Each row is a point on a tangle of strands that fork, close into loops and nearly touch. The rows are in no order.
(in the rows, 128 means zero)
Two points are linked if the straight distance between their rows is under 140. Some points are linked to none.
Q192: [102 132 158 192 165 126 174 179 153 180  83 113 102 137 126 119 141 166
 123 117 130 132 112 116  97 137  65 141 130 118 178 127  84 122 149  95
  96 117 108 143 166 135  87 171  93 148  80  99 102 169  88]
Q738: [143 119 123 157 150 145 217 160 144 146 100 129 139 124  87 146 102 113
 156 119 120 193  69 136 177 189  96 147 131 159 121 119 118 183 140 158
 144 156 114 145 161 154 147 171 152 168 111 177 124 109  97]
Q191: [139 131 149 134 141 168 174 130 145 106 163 170 121 108 140 124 126  81
 129  90  90 170 134 123 202 191  97 151 131 134  83 107 121 155 131 174
 144 142 122 159 171 132 132 161 143 137 137 163 153  65  78]
Q527: [137  88 166  89 155 153 134 103 131 136 144 141 173  90 127  57 101 131
 127 118  34 163 128 123  98 149 110 111  75 153 126 138  97 164 118 162
  93  79  33  86 192  98 147 110 113 153 126 109 163 101 127]
Q730: [ 94 127 135 149 158 166 154 148 151 140 159 157 104 111 130 115 136 106
 130 116 111 142 128 128 139 155 103 123 153 127 122 140 108 126 130 128
 129 123 120 126 152 133 108 149 110 139 122 113 138 134 118]
Q185: [ 92 134 173 170 146 121 132 175 145 159 116 110  85 118 147  93 149 158
 120 111 125 103 143 111  84 123  70 137 140 101 157 121  95 106 128  86
  90 111 111 138 153 116  92 148  65 128  93  78 111 162 106]
Q488: [124 135 120  87 125 118  91  72 101 136 147 143 121 104 105 129 107 130
 121 168 114 115 134 109  86  99 150 108 121 162 135 125 139 145 112 138
 111 123  80 115 131  33 141  53 125 134 112  38 131 150 159]
Q330: [ 86 141  89 135 112 148 109 140 146 116 157 160  85 127 107 162 147  72
 130 129 211 111 146 138 185 139 152 132 214 119  96 133 161  94 109 137
 171 152 206 146  73 150 121 131 129 111 132 131 125 151 147]
Q845: [133 143 137 138 136 137 145 136 134 151 132 137 141 148 159 124 140 149
 121 110 109 135 120 131 100 143 106 137  91  99 146 130 106 127 163  97
 105 124 120 124 162 129 108 153 141 135 129 132 138 109 113]
Q752: [142 135 117 123 117 147 168 118 119 107 141 134 110 116  68 167  96  90
 152 129 155 167 114 123 195 167 119 146 158 157  85 100 173 175 113 192
 169 165 120 180 127 117 177 110 173 145 100 160 129 114 109]
Q949: [141 163 103  94 112 127 111  78  94 128 159 153 118 138 107 178 120 120
 131 144 147 136 134 111 114 109 149 122 130 153 117 119 168 144 124 140
 150 158 123 157 120  46 150  69 171 133  97  93 138 128 140]
Q416: [109 120 142 101 138 176  85 108 154  75 181 182 122 105 187  76 142 103
 110  95  85 119 172 140 156 126 140 108 138 116  99 150 123  92  91 147
 151  93 153 111 103 150 130 139  97 108 174 129 163  92 130]
Q200: [140 120 135 123 118 113 108 131 118 117 116 107 144 142 175  90 133 150
 115 135 106  93 129 142  92  97 149 120 101  95 157 146 109 116 131  93
 111  96 138  98 109 160 123 149 106 111 179 136 116 121 147]
Q867: [187 151 101 107 105 124 149  86  99 159 137 124 184 173 154 170 117 145
 130 113 115 155  89 138 103 147 143 143  54 125 124 132 129 158 177 116
 130 157 110 116 127 117 124 134 207 150 143 170 168  77 139]
Q453: [115 136 128  90 126 148  39  97 133  79 168 148 110 118 195 100 144 130
 105 138 108  69 169 129 118  76 168 111 129 114 138 147 118  88 105  94
 122 105 148 117  56 130 125 136  85  87 191  78 150 105 156]
Q721: [142 126 135 171 146 123 211 177 154 155  82 107 157 150 114 136 126 145
 147 110 123 171  78 141 150 170  87 146 110 124 139 119 106 160 158 126
 124 146 127 133 161 179 128 182 144 153 112 190 118 116  92]
Q250: [145 155  65 111 162 175 161  94 145 170 164 184 177 158 143 194 129 102
 124 105 123 180  66 135 148 156 150 135  83 165 127 151 103 148 190 105
 138 169 122  81 134 133  99 170 187 154 153 153 181  97 133]
Q764: [147 145  54 119 170 164 166 102 149 173 137 157 189 156 115 195 119 108
 116 124 146 167  34 131 138 127 166 118  91 162 148 170  93 144 171 105
 139 159 135  51 101 154 108 151 159 152 161 155 162 134 148]
Q297: [145 102  75 102 125 112 144  74 112 172  87 123 175 122  47 139  92 128
 133 181 115 174  78 124  94 140 135  89 106 195 145 146 110 174 129 167
 104 140  63  85 144  72 151  76 158 175 113  78 131 148 189]
Q100: [ 83  93 118 104 155 158  82 135 138  64 150 117 121 127 163  65 124 105
 116 144  84  85 158 149 137  88 167  76 150 140 139 189  84 112  95 116
 133 104 143 100  26 191 137 138  68 104 188  89 129 127 185]
Q406: [126 157 180 148 130 135 132 144 142 138 124 147 108 133 171 122 155 156
 123 102 114 125 158 115 111 136  76 156 105 103 134 103 128 117 150 106
  95 131 122 164 178 105  95 148 122 118  98 125 133 108  86]
Q611: [137 158  90 123  62  89 105 139 107 112 112  93 112 148  92 189 132 132
 135 145 237 103 132 127 149 116 158 150 172  94 118  98 183 113 131 130
 153 164 195 174  74 149 161 106 169 109 111 177  99 157 138]
Q649: [ 71  95 124 160 139 154 127 163 163 100 144 131  92  98 127  88 131  73
 138 107 136 115 145 147 172 140 128  99 206 121  97 164 119  96  86 145
 166 112 182 112  82 190 124 145  69 128 147 129 119 160 153]
Q21: [ 89  76 151 108 160 148 104  99 132 136 149 127 126  64  76  88  91  90
 142 143  83 113 150 102 141 123 104 116 148 143 128 131 122 137  88 171
 107  80  39 119 168  84 128  71  62 135  78  69 131 163 153]
Q269: [108 133 157 119 132 123  62 128 127 105 165 128  91  89 133 104 148 136
 133 106 120  96 182 113 121 103 130 126 155 126 109 109 145 107  64 131
 143  97 133 144 135  77 153  95  77 108 112 105 131 129 124]
Q70: [109 127  73 128 124 164 120 120 140 125 160 162 112 141 124 155 133  82
 124 137 176 119 119 144 163 131 170 117 180 128 129 159 133 106 132 118
 168 137 190 114  68 163 110 139 143 124 161 124 134 144 166]
Q673: [136 121 181 196 158 134 200 144 138 162  80 141  89  98 122 139 110 133
 142 121 114 149  98 102 147 170  62 161 131 153 145 103 126 160 147 157
 134 128  86 180 200 109  95 166 129 159  71 132 106 147  70]
Q281: [104 129 149 145 118  69  88 149  97 141  97  66  75 102  67 116 131 153
 142 162 175  79 146 116  87  85 114 124 173 126 131 106 148 119  74 114
 125 110 132 142  98  70 158  73  62 120  93  58  78 186 140]
Q346: [123 166  87 117 129 160 161  99 123 145 162 185 112 152 112 206 128  82
 137 135 170 156 115 119 162 149 139 140 149 161 118 119 159 154 168 134
 161 188 139 163 117  89 107 125 199 150 106 120 152 124 129]
Q722: [145 118 208 120 134 110 125 151 135  90 130 111 145 105 157  34 132 153
 140  89  68 128 180 136 128 131  99 131  97  96 104 109 135 121  83 152
 124  85 123 124 172 141 168 118  91 121 139 176 133  92 100]
Q400: [118 148 128  90 128 100  67  76 105 127 148 139 111 103 142 119 114 154
 123 176 119  84 136 113  62  74 157 113 107 143 149 126 134 133 112 102
  99 118  91 102 102  46 136  80 107 120 147  11 128 152 154]
Q484: [168 130 136  93 103 109  86 107 111  84 153 119 139 113 100 119 114 149
 149 110 118 148 171 139 152 130 138 130 113 140  78  91 176 137  79 183
 170 123 126 164 144 105 209  75 159 122 118 165 137  96 108]
Q761: [104 107  99 160 123 141 172 178 177 122 125 143 137 153 126 137 140  81
 137 104 160 150 105 164 201 170 137 139 175 114 104 131 118 117 150 125
 148 155 188 100 127 220 107 193 140 127 151 197 120 120 114]
Q459: [144 155  95 128  82 115 124 124 110 136 135 129 130 159 135 186 151 122
 111 132 192 107 131 132 134 128 156 154 140  97 129 113 153 111 167 100
 127 159 176 147 103 135 101 132 179 115 132 160 125 126 131]
Q151: [134 143 165 135  94 112 113 159 135 118 127 126 135 141 188 136 170 143
 112  98 145 125 166 126 135 144 115 174 121  76 106  94 134  78 180 101
  85 142 165 153 161 157  72 161 144  84 119 180 133  88  76]
Q324: [161 137 171 114 123 121 123 108 109 117 135 123 131 111 111 113 117 155
 144 119  89 146 154 122 112 128 104 134  93 140 108 102 153 152 106 161
 122 120  85 153 171  71 161  79 141 132  93 129 134  97 100]
Q588: [118  90 160 109 151 139 123  93 129 152 127 129 133  82  83  94  90 118
 134 149  72 131 136 102 106 124  97 115 109 158 149 125 116 157 113 159
  81  97  14 118 193  60 123  75  91 144  74  63 136 150 143]
Q732: [126  88  79 121 125 127 164  94 116 170  94 108 141 109   8 152  82 101
 144 188 140 171  93 123 132 146 125  99 153 190 141 133 139 172 114 181
 121 141  64 119 146  80 148  73 145 168  79  85 118 177 186]
Q255: [119 148 132 144  97 104 123 159 126 130 117 112 115 142 133 138 153 131
 128 124 178 105 143 131 132 126 119 150 160  87 127 109 148 100 135 107
 122 133 174 158 116 144 122 129 126 110 114 155 109 138 123]
Q727: [110 111 107 126 112  82 102 119  87 144  94  80  92 100  35 129 105 136
 140 195 178  95 127 128 100  98 140 102 173 149 129 124 152 136  86 145
 130 119 120 126  89  72 159  48  94 138 107  45  78 197 170]
Q889: [141 117  68  99 159 151 120  96 131 126 135 131 165 148 130 140 114 117
 112 156 113 131  74 139 114 104 188  94 102 158 164 187  89 138 138 109
 141 121 132  73  70 167 130 139 135 126 188 115 142 126 174]
Q984: [134 109  81 102 161 159 176 104 130 159 126 150 186 121  84 139  96 102
 141 138 101 203  59 132 137 160 142 114 113 183 123 159 109 172 124 157
 140 137  98  80 138 130 158 132 156 169 136 137 157 121 154]
Q708: [136 142 136 190 154 110 190 164 146 189  65 105 137 170 127 167 140 180
 122 115 139 142  88 118  96 137  81 148  97 119 190 118  86 134 180  91
  89 141 114 136 164 139  81 185 139 153  81 134 104 153  81]
Q165: [123  84 198 124 138 110 136 165 129  83 114 100 133  95 130  14 118 133
 147 103  76 131 170 147 146 127 107 113 121 115 100 127 132 134  67 176
 140  66 113 104 149 170 178 111  78 130 144 177 107 120 126]
Q366: [113 107 141 157 125 112 176 186 147 115 103  99 133 136 122  80 126 121
 147 112 131 143 116 151 157 149 107 125 148  98 120 137 130 132 114 136
 143 114 158 119 136 201 151 156 112 137 135 191 101 137 128]
Q558: [ 98  94 135 173 158 111 147 193 164 130  83  86 155 138 169  74 139 137
 120 107 101 120 102 147 121 105 123  96 121 107 153 175  69 113 118 101
 118  98 150  67 120 219 123 170  66 125 155 163  82 172 134]
Q669: [113 115 137 141 113 106  97 155 124 114 107  96 114 130 163  91 141 132
 119 136 140  77 142 139 113  94 143 115 153  89 147 143 118  96 115  91
 125 101 166 113  80 166 123 144  77 107 163 124 100 149 158]
Q851: [136 112 109 146 125  73 165 159 108 163  67  70 142 153  69 117 109 164
 142 163 152 129  85 142  80 115 125 111 120 120 160 141 109 150 125 118
 118 113 124 102 118 139 152 118 121 148 117 113  76 170 145]
Q780: [153 114 131  90 142 141 142  87 117 155 131 145 184 121 122  97 100 141
 129 127  57 184  96 128  81 151 121 113  62 167 130 143 103 169 137 150
 102 115  52  88 172  88 147 113 152 160 129 112 162  96 142]
Q43: [118 121 198 138 128 113 114 168 144 105 120 113 132 112 188  35 145 157
 130  93  85 107 171 134 108 121  99 128 109  75 126 122 114 100 110 109
 107  85 138 111 155 153 132 143  71 117 146 156 123 109 112]
Q786: [137 115 161 101 146 152 124  99 115 107 170 150 135  93 114 103 111 109
 133 113  72 149 154 122 144 139 114 125 117 141  98 120 142 147  97 174
 130  95  80 133 169  87 158  95 122 133 113 130 155  97 108]
Q815: [146 155 122  76 120 149  70  77 116  99 183 176 138 125 168 132 136 132
 114 113 106 120 165 124 125 110 158 128 107 130 110 125 154 122 108 133
 149 117 144 136 117  83 152  97 149 112 152 113 159  91 130]
Q150: [139 154 158 136 143 158 159 114 135 124 144 175 106 117 149 159 135 106
 130 107 109 152 141 106 170 160  94 156 118 147 102  99 145 153 147 160
 141 158 108 189 178  93 110 142 157 136 101 137 151  90  77]
Q789: [152 130  93 115  84 128  88 111  93  81 139 102 125 157 173 152 156 126
  78 163 142  69 142 131 116  81 202 115 143 118 152 145 126  88 148  75
 107 136 164 104  54 178  96 162 140  79 216 152 141 113 159]
Q284: [120 121 123 165 136 143 185 180 177 145 113 147 141 160 133 158 146 100
 134  99 143 159 102 151 187 186 111 163 143 119 111 112 102 124 181 117
 126 165 158 122 156 197  83 210 152 125 131 184 126 100  80]
Q817: [133 136  93 111 109 168 107 108 145 130 177 182 138 160 185 167 157  92
  93 104 145 122 132 139 147 143 168 149 127 114 111 135 126  87 184 101
 134 149 164 101 120 164  66 170 181  99 175 150 162  89 133]
Q486: [143 117  82 140  99  56 141 131  87 154  64  66 124 155  44 149  94 157
 144 195 193 114  83 149  84 103 144 105 136 129 154 135 137 153 127 127
 129 131 137 107  81 122 160  97 147 147 124  90  70 181 166]
Q337: [133 181  96  79 120 149  88  65 111 118 192 192 118 142 164 184 142 110
 113 122 136 127 151 107 121 108 157 126 116 140 112 121 161 131 142 119
 151 158 142 150 124  53 123  94 173 122 122  89 165 111 134]
Q553: [160 122 171 155 130 118 175 109 106 157  80 125 113 118  95 152  91 150
 147 145 108 161 100 103 106 139  77 137 104 172 147 108 151 170 144 170
 122 143  51 174 182  59 117 104 155 160  49 112 120 141 105]
Q358: [158 138 153 103 100  93  70 115 107  90 119 109 139 131 176  92 137 165
 123 134 113  81 165 134 101  84 154 131  96  91 135 113 146 105 106 108
 114 102 152 122 107 121 154 115 109  95 167 138 121 101 132]
Q805: [117 140  69 113 153 168 165 100 127 160 161 175 139 136  95 181 108  87
 133 142 142 172  82 120 147 150 150 122 142 171 141 149 131 155 156 129
 152 164 125 117 119  98 121 124 179 161 122 106 157 136 158]
Q405: [174 144 167 109  97 120 108 119 119 114 147 124 174 142 215 108 156 164
 112  89  93 128 163 126 113 134 123 158  60  71 118 105 135 103 173 101
  90 129 142 130 168 139 105 141 158 109 154 183 164  60  95]
Q826: [ 84  95 112 159 135 155 149 168 174 102 138 143 120 125 143  94 132  75
 138 103 131 139 127 163 191 153 131 108 181 119  98 162 116 106 109 139
 162 127 189  97 106 218 121 176 106 127 162 171 121 133 136]
Q725: [116 139 173 174 167 142 169 146 144 175 102 147  91 123 149 129 125 162
 118 118 106 141 112  99  92 138  65 140  99 143 175 122 102 138 162 110
  96 125  75 156 193  91  77 161 119 155  74  85 124 155  87]
Q213: [168 160  76  96 119 162 142  73 111 154 173 169 175 170 168 191 127 108
 123 105 122 159  98 134 133 154 154 145  74 143 116 140 132 150 189 111
 143 167 125 114 123 116 105 147 218 149 156 158 185  74 141]
Q218: [ 76  65 126 139 163 161 137 157 152  99 138 116 123  93 114  64 107  89
 143 126  94 130 128 142 153 135 142  85 179 150 116 182 102 124  76 162
 159  92 144  92  93 193 141 127  60 142 146 121 113 171 167]
Q84: [136 137  99 103 129 117 114  88 104 146 134 134 137 139 126 139 110 138
 121 161 128 115  98 130  79 109 158 116 106 131 158 150 119 140 138 107
 125 122 120 102 101  96 132 107 149 133 155  74 125 139 163]
Q225: [158 138 189 108 124 126 129 131 134 103 145 135 166 123 188  66 138 156
 131  85  66 142 168 132 127 142 101 145  72  88 105 104 134 122 129 135
 114 111 128 135 176 134 145 132 131 121 148 176 159  62  90]
Q395: [157 139 122 167 144 112 190 157 142 175  84  97 178 171 134 160 145 165
 122 107 122 154  74 129 103 139 104 141  74 109 163 127  87 140 180  92
  95 139 118 101 161 167 102 180 145 148 115 178 125 125  96]
Q554: [161 144 123  84 103 120  63  96 116  79 172 147 147 123 149 129 133 148
 134 101 113 129 188 134 154 123 158 136 113 128  89 104 172 117  88 155
 172 126 160 166 132 102 184  98 160 107 142 160 158  79 112]
Q51: [ 85  73 123 132 170 137 118 158 141 114 109 100 133 103 121  70 110 123
 134 152  98 112 114 137 111 112 151  81 152 152 142 185  77 128  90 135
 136  97 129  83  79 183 141 121  50 134 153  86  95 185 175]
Q10: [146 173 158 162 100  79 132 134 113 143  76 111  95 149 126 186 137 179
 139 133 182 110 140 100 112 117  92 162 128 127 144  80 169 129 143 126
 130 167 133 221 142  78 114 114 162 126  47 129 101 150  87]
Q292: [189 142  94 126 117 122 166 116 117 160 118 110 200 169 161 174 141 151
 111  99 115 151  73 133 108 144 151 143  52 124 135 135 100 141 186  96
 113 150 121  81 142 166 103 171 184 141 161 205 162  90 127]
Q318: [164 105  88  93 108 100 112 108  83  92  90  79 151 164  98 115 105 135
 127 184 136 110 116 164 121  87 183  93 103 146 149 158 138 154 119 131
 136 113 135 100  50 172 169 118 151 112 194 140 101 118 184]
Q656: [180 160 130  92  87  97  74  96 110 103 154 121 157 144 160 155 134 174
 142 103 121 136 173 126 134 122 148 147  87 117  98  88 173 128 123 140
 151 163 142 185 148  82 172  87 190 110 115 163 156  77  96]
Q319: [113 115 119 122 150 154 156 122 124 153 143 138 130 113  94 123 111 113
 133 140 113 155 104 122 116 143 125 118 139 149 137 144 120 147 121 141
 129 118  98 119 144 105 133 109 131 149 114 100 133 146 143]
Q359: [112 170 112 142  82  82 103 155 124 117 104  98  85 136  84 195 140 143
 144 136 237 112 152 114 156 125 118 159 188 118 117  78 181 115 118 131
 156 172 178 216 101 123 158 115 150 110  68 161  98 161 112]
Q77: [188 148 108 118  61  94 122 111  91 121 125  96 159 160 154 172 141 153
 113 128 162 109 123 127 112 121 167 152  98  90 127 109 155 117 170 107
 119 156 157 139 105 140 121 123 191 118 154 186 137 105 129]
Q743: [122 114 123 157 165 109 167 171 146 162  83  92 168 148 132 109 136 154
 125 125 114 137  75 134  93 114 118 106  98 108 163 161  73 135 135  96
 109 104 124  73 139 176 127 154  89 141 132 139  98 161 122]
Q897: [106 132 152 127 128 126 100 140 127 124 136 121 105 107 143  89 139 137
 127 126 126  94 151 125 103 108 124 123 145 103 129 130 124 109  94 113
 124  98 139 124 113 115 135 111  79 119 134 100 117 141 140]
Q578: [130 104 158 142 146 122 157 108 114 173  88 122 119 109  81 126  89 148
 132 158  90 149 108  96  79 127  82 118 106 169 174 121 116 163 132 149
  87 125  28 139 190  56 109  97 119 158  56  68 120 162 131]
Q195: [118 137 152 128 107  79  39 149 120 102 134  86  85 100 111 110 151 161
 150 114 150  84 194 118 110  99 133 136 160 128 120  86 163 101  52 118
 152 106 152 169 134  78 174  95  80 101 101 118 111 129 125]
Q137: [147 130 119  98 102  88  65 103  80  75 115  80 123 149 144 127 133 150
 119 192 133  54 158 149 102  50 184 109 127 113 154 139 150 113 106  90
 107 114 142 116  35 149 148 124 112  78 205 105 123 120 163]
Q820: [167 120  95  87 126 113 135  65  99 168 102 136 193 138  92 131  87 147
 137 156  85 188  75 132  73 143 131 102  64 188 132 145 101 177 142 152
 100 139  56  82 153  73 150  91 173 174 124  98 151 108 169]
Q626: [ 85  72 156 107 167 147  73 103 135  95 174 130 122  52  89  80 101  81
 149 120  83 106 173 114 169 122 115 116 159 135 101 130 134 116  57 181
 136  57  70 120 152  95 146  80  45 119  90  97 137 139 133]
Q755: [147 135 125 106 110 112 125  88  93 140 121 124 125 125  72 146 104 134
 138 158 129 143 123 121 101 117 124 113 120 163 123 114 156 157 118 162
 123 140  86 142 139  50 153  56 158 143  88  89 119 135 142]
Q464: [101 101 126 111 131 160  96 131 144  68 145 141 125 133 173  69 133 101
 115 119  96 108 160 153 164 108 154  98 148 117 124 173 115  96  97 131
 150 100 171 110  61 196 134 149 100 108 186 150 135 107 161]
Q879: [106 150 108 130 130 160 133 134 155 152 161 190 108 166 160 186 159  90
 109 110 166 129 138 130 151 150 134 160 142 120 118 118 125  99 191  97
 126 174 152 129 137 136  52 174 172 104 124 122 146 115 113]
Q910: [133 135 109 163 142  89 160 153 123 175  88  83 145 161 116 145 131 168
 121 138 145 115  84 126  74 112 123 123 107 101 182 137  85 131 151  79
  98 120 126  97 130 139 113 149 116 141 120 108  97 169 125]
Q78: [151 101 137 107 112 104 148 146 114  97  95  91 156 138 108  66 100 137
 147 129 121 159 124 160 147 129 131 113 109 125 111 138 153 157 105 169
 157 104 140 108 109 191 192 119 144 136 159 191  99 119 155]
Q991: [ 89  94 151 133 149 130 110 131 118 138 137 101  92  72  65 104 112 108
 143 146 127 104 144 106 124 115 108 118 173 139 127 128 130 126  77 150
 121  91  83 133 135  87 131  72  55 131  80  73 108 181 148]
Q636: [122 148 124  93 131 126  56  88 114 110 160 144 109 114 171 118 127 144
 111 162 117  73 144 125  82  74 164 117 115 122 153 141 125 112 117  91
 116 111 123 110  74  90 125 112 102 106 178  40 138 132 154]
Q625: [172 144 174 142 114 106 143 117 107 127  98 111 114 123  98 153 108 167
 155 129 123 151 133 116 123 131  89 144 103 152 115  89 167 161 123 173
 136 155  84 196 166  73 153  87 163 139  64 140 118 117  88]
Q240: [ 86 113 178 192 151 139 175 198 179 133 107 129  97 117 145  84 147 117
 136  92 102 138 139 136 157 172  62 139 162 103 114 122  89 107 128 124
 113 120 133 136 179 179  94 191  79 126 113 148 114 124  81]
Q35: [103 132 116 112 126 161  85 116 150  81 183 181 109 107 151 119 151  85
 118  98 131 123 171 136 186 136 143 120 174 120  81 134 151  91  82 159
 170 116 182 138 102 143 138 132 119 105 156 140 155 104 127]
Q350: [ 99 115 137 153 161 149 132 166 184 142 132 136 140 128 188  83 151 139
 109  93  88 125 114 139 102 125 113 110 102  99 140 161  62  97 148  87
 102 105 122  78 155 180  97 180  78 130 149 122 126 138 114]
Q859: [106 115 170 172 171 158 170 137 138 152 120 149  80  87 116 129 113 111
 134 123 102 142 118  95 141 147  71 140 143 151 148 121 118 144 135 146
 119 119  68 165 191  98  90 147 101 148  74 102 126 154  94]
Q740: [116 114 138 111 128 140 100 124 130  75 165 141 111  94 113  95 128 102
 135 106 120 125 169 138 176 130 139 118 167 128  81 128 160 114  58 178
 174  95 154 141 116 136 178 108 105 115 140 155 139 118 124]
Q204: [106  88  79 144 175 114 168 151 144 170  67  92 169 125  49 133 104 129
 136 179 150 155  50 120 106 115 147  87 138 162 161 174  85 151 109 136
 123 128 127  59  97 154 142  96  84 156 125  82  87 215 167]
Q929: [127 150  82 108 116 159 151  99 116 114 170 168 109 128  76 199 108  71
 142 136 181 159 120 121 195 153 146 138 174 164  89 113 185 163 124 174
 181 179 148 171 104 100 162 101 187 145 108 140 143 125 129]
Q809: [100 177  86 120 118 131 104 112 119 135 157 165  79 144 115 202 156  96
 126 138 210 108 154 109 146 110 148 138 179 136 115 113 168 111 134 114
 157 170 175 178 101  79 112 102 155 114  96 100 130 153 138]
Q229: [130 143 157 189 145 129 195 150 153 175  75 158  97 137 139 173 132 138
 134 121 154 145 103 114 149 172  77 173 130 151 145  96 128 147 183 133
 137 163 124 183 174 122  67 188 166 156  82 133 105 143  68]
Q604: [109 139 168 171 106 101 149 187 147 133  87 105 103 134 132 122 155 140
 135 114 172 120 148 125 150 149  78 165 167  90 121  93 137  97 143 115
 111 136 163 178 142 163 104 159 114 111  91 168 104 134  88]
Q487: [121 121 125 148 137 122 109 152 155 138 124 114 139 138 200 100 150 154
  90 118 105  90 113 135  83 100 139 118  93  89 162 153  73  91 157  60
  88 105 123  77 133 171  90 183  84 113 172 113 120 148 125]
Q295: [138 123 114 127 149 162 191 134 140 135 145 154 155 130 120 129 113  98
 145 106  98 188  93 139 173 182 114 137 119 147 103 133 117 167 141 155
 146 141 122 122 154 151 149 166 155 159 143 173 154  85 112]
Q133: [119 115 162 107 157 163 132 101 130 138 162 156 129  90 128  96 107 121
 122 121  63 145 134 104 106 133 105 121 101 146 137 131 117 151 122 147
  98 104  46 121 185  71 124 105 109 144 101  85 157 123 124]
Q871: [107  88  96 120 169 139 139 134 137 145 106 115 157 113  91 103 106 124
 132 164 113 146  81 128 107 123 157  90 134 159 151 177  86 143 109 138
 133 109 117  76 104 153 143 109  92 147 148  88 109 177 170]
Q921: [142 153 102 110  89 109 111 122 106 114 128 113 114 140  76 164 116 132
 143 143 189 127 130 135 137 119 145 134 153 122 104 108 185 135 104 157
 165 149 163 166  93 114 190  80 165 125 112 146 108 139 141]
Q496: [104 129 188 193 133 124 170 188 164 127  91 125  81 109 127 111 143 123
 137 104 143 126 142 122 173 169  58 163 171 114 112  92 122 115 123 143
 125 133 137 185 172 160 100 175  94 120  93 159 105 128  69]
Q521: [106 101 173 138 130 119 126 160 138  79 136 106 106  85 109  61 126 105
 146 100 112 125 166 135 173 137 109 119 167 111  82 119 147 117  57 178
 157  86 139 136 137 158 176 116  72 121 127 175 119 131 114]
Q614: [127 142 130 105 101 136  46 112 133  91 157 153 117 128 206 121 163 129
  97 115 133  80 174 127 126  93 160 132 135  92 126 128 133  67 125  94
 118 115 176 123  95 136 103 143 104  79 173 126 142  99 135]
Q813: [140 168 130 141  91 100 142 142 121 129 104 116 112 147 107 189 129 145
 146 135 196 132 137 120 149 137 110 163 145 115 119  84 175 134 144 140
 144 179 152 208 120 120 137 116 181 124  80 163 112 135  99]
Q115: [156 125  65 125 136 145 148 118 131 144 124 123 172 163 130 171 128 117
 115 130 145 136  66 143 129 117 177 113 103 141 157 166 105 136 153 103
 145 137 152  71  92 179 118 158 156 135 177 172 140 124 159]
Q175: [ 83 111 147 160 149 160 148 169 183 128 147 156 118 122 169  85 149 104
 122  86  93 138 138 144 146 160  95 123 146 101 103 144  87  94 135 118
 121 119 139 104 162 180  96 184  91 122 142 134 134 116 104]
Q27: [128 131 171 143 106 109 125 167 139 118 114 115 138 135 182  83 159 149
 121  99 120 118 158 134 123 136 103 148 120  67 123 113 123  88 149 100
  97 112 157 131 159 167 108 153 111 106 134 178 124 105 102]
Q888: [175 128 141  95  95  72  66 101  84  81  95  83 146 143 141 101 119 171
 134 176 120  75 161 151  95  60 168 114  88 117 142 117 156 126 101 117
 112 105 133 112  71 127 170 102 123  94 189 121 111 101 144]
Q163: [110 106  97  93 163 154  94 108 134  93 146 131 145 133 157  92 117 124
 111 160  84 104 115 143 110  94 180  86 114 150 160 188  78 126 121 107
 126 108 119  84  60 174 134 139  98 115 194  82 138 125 174]
Q80: [140 138  82  94 114 131  77  84  92  80 154 107 123 160 151 152 133 123
  97 186 128  62 140 143 115  68 204 101 133 124 161 161 125 111 134  79
 114 131 141 108  29 158 125 140 131  82 219  99 151 117 176]
Q261: [168 138 146 120  78 119 114 132 115 121 143 123 160 152 208 149 174 154
  89  97 131 123 149 122 112 141 151 169  84  80 114 104 127  86 201  86
  82 147 154 120 157 159  67 156 175  95 155 190 153  77  91]
Q455: [108  90  90 124 123 122 140 114 105 154 106  98 113  99  15 132  92 107
 141 190 163 135 110 124 128 129 140  99 177 167 131 138 146 149  95 169
 134 122 102 121 114  92 152  56 113 153  96  69  97 194 184]
Q665: [ 85 112 174 159 143  99 102 163 120 145 117  75  73  77  85  94 134 140
 138 136 145  79 152  98  90 100  89 124 175 123 141 113 121 117  78 110
 113  96 102 139 118  80 127  88  29 127  82  55  93 188 136]
Q822: [134 165 164 147 120 109 132 133 116 144 107 125  98 137 135 148 137 166
 132 124 141 113 148 106  98 118  91 148 118 117 142  99 148 129 133 112
 109 141 120 181 152  76 115 111 132 125  74 111 117 132  97]
Q130: [171 135 106 131  94 134 152 130 127 151 136 122 172 170 175 183 164 142
  94  98 137 139 111 129 120 158 156 159  84 114 125 115 110 111 210  87
 100 167 139  98 152 171  65 183 198 122 158 202 161  88 105]
Q882: [150 131 107 118  87  83 124 129  94 126  93  88 120 145  69 137 106 146
 141 166 181 115 111 148 107 108 145 121 135 117 125 122 165 142 114 141
 144 127 146 134  85 123 175  85 151 132 125 127  84 151 155]
Q962: [163 139 122 100 101 123 118 109 115  85 154 125 130 116  86 152 102 119
 149 108 139 170 149 127 195 160 130 141 134 144  63  87 181 160  98 199
 186 156 133 182 137 123 215  94 179 128 118 182 143  95  96]
Q476: [124 143  64 106 139 168 127  90 127 144 173 176 130 143 125 172 122  91
 120 144 156 136  98 133 140 131 174 121 142 146 140 157 131 131 152 114
 160 146 158 107  85 121 114 124 172 138 158 105 150 132 169]
Q209: [113 137 132 169 148 154 182 160 164 161 115 169 107 148 133 168 141 109
 132 115 149 151 112 133 169 177  95 163 146 141 128 112 113 134 177 122
 131 169 138 152 160 149  75 192 156 135 110 139 124 117  84]
Q167: [ 93 154 183 152 140 134 101 151 151 140 137 143  70 108 170 112 169 148
 114  95 127 101 174  98 102 114  76 145 131 112 135 103 119  96 127  90
  96 123 112 155 163  84  85 143  74 111  88  78 130 137  98]
Q549: [147 130 122 124  71 115  79 132 106  93 134 120 126 139 194 145 172 131
  84 127 159  83 157 124 118 101 180 143 140  92 128 122 134  63 162  84
  99 129 185 113  95 168  78 156 135  77 180 167 133 109 126]
Q205: [105 178 118 124 130 144 121 118 133 143 149 182  84 154 147 195 162 102
 119 123 176 118 156 109 139 124 124 149 148 131 121 105 151 113 166 108
 138 175 153 172 135  86  75 131 160 116  91  98 141 132 112]

How many points has the smallest loop of links through each point below? Write - if it is on no loop.
Q889 => 20
Q151 => 7
Q578 => 7
Q991 => 13
Q295 => -

A piece is two or more points that can be reached from each other along the links. Count, over all rows, the pieces, the separate loops (a circle has one, a figure eight two, a Y none), the forks (points with three links) and the tips (points with one).
pieces => 5
loops => 4
forks => 10
tips => 12

A tip is a point with one link. Name the tips that can be reached along the links from each point below, in the order of the rows.
Q337 => Q330, Q656, Q319, Q77, Q195
Q611 => Q845, Q558, Q150, Q204
Q553 => Q626
Q879 => Q817, Q809
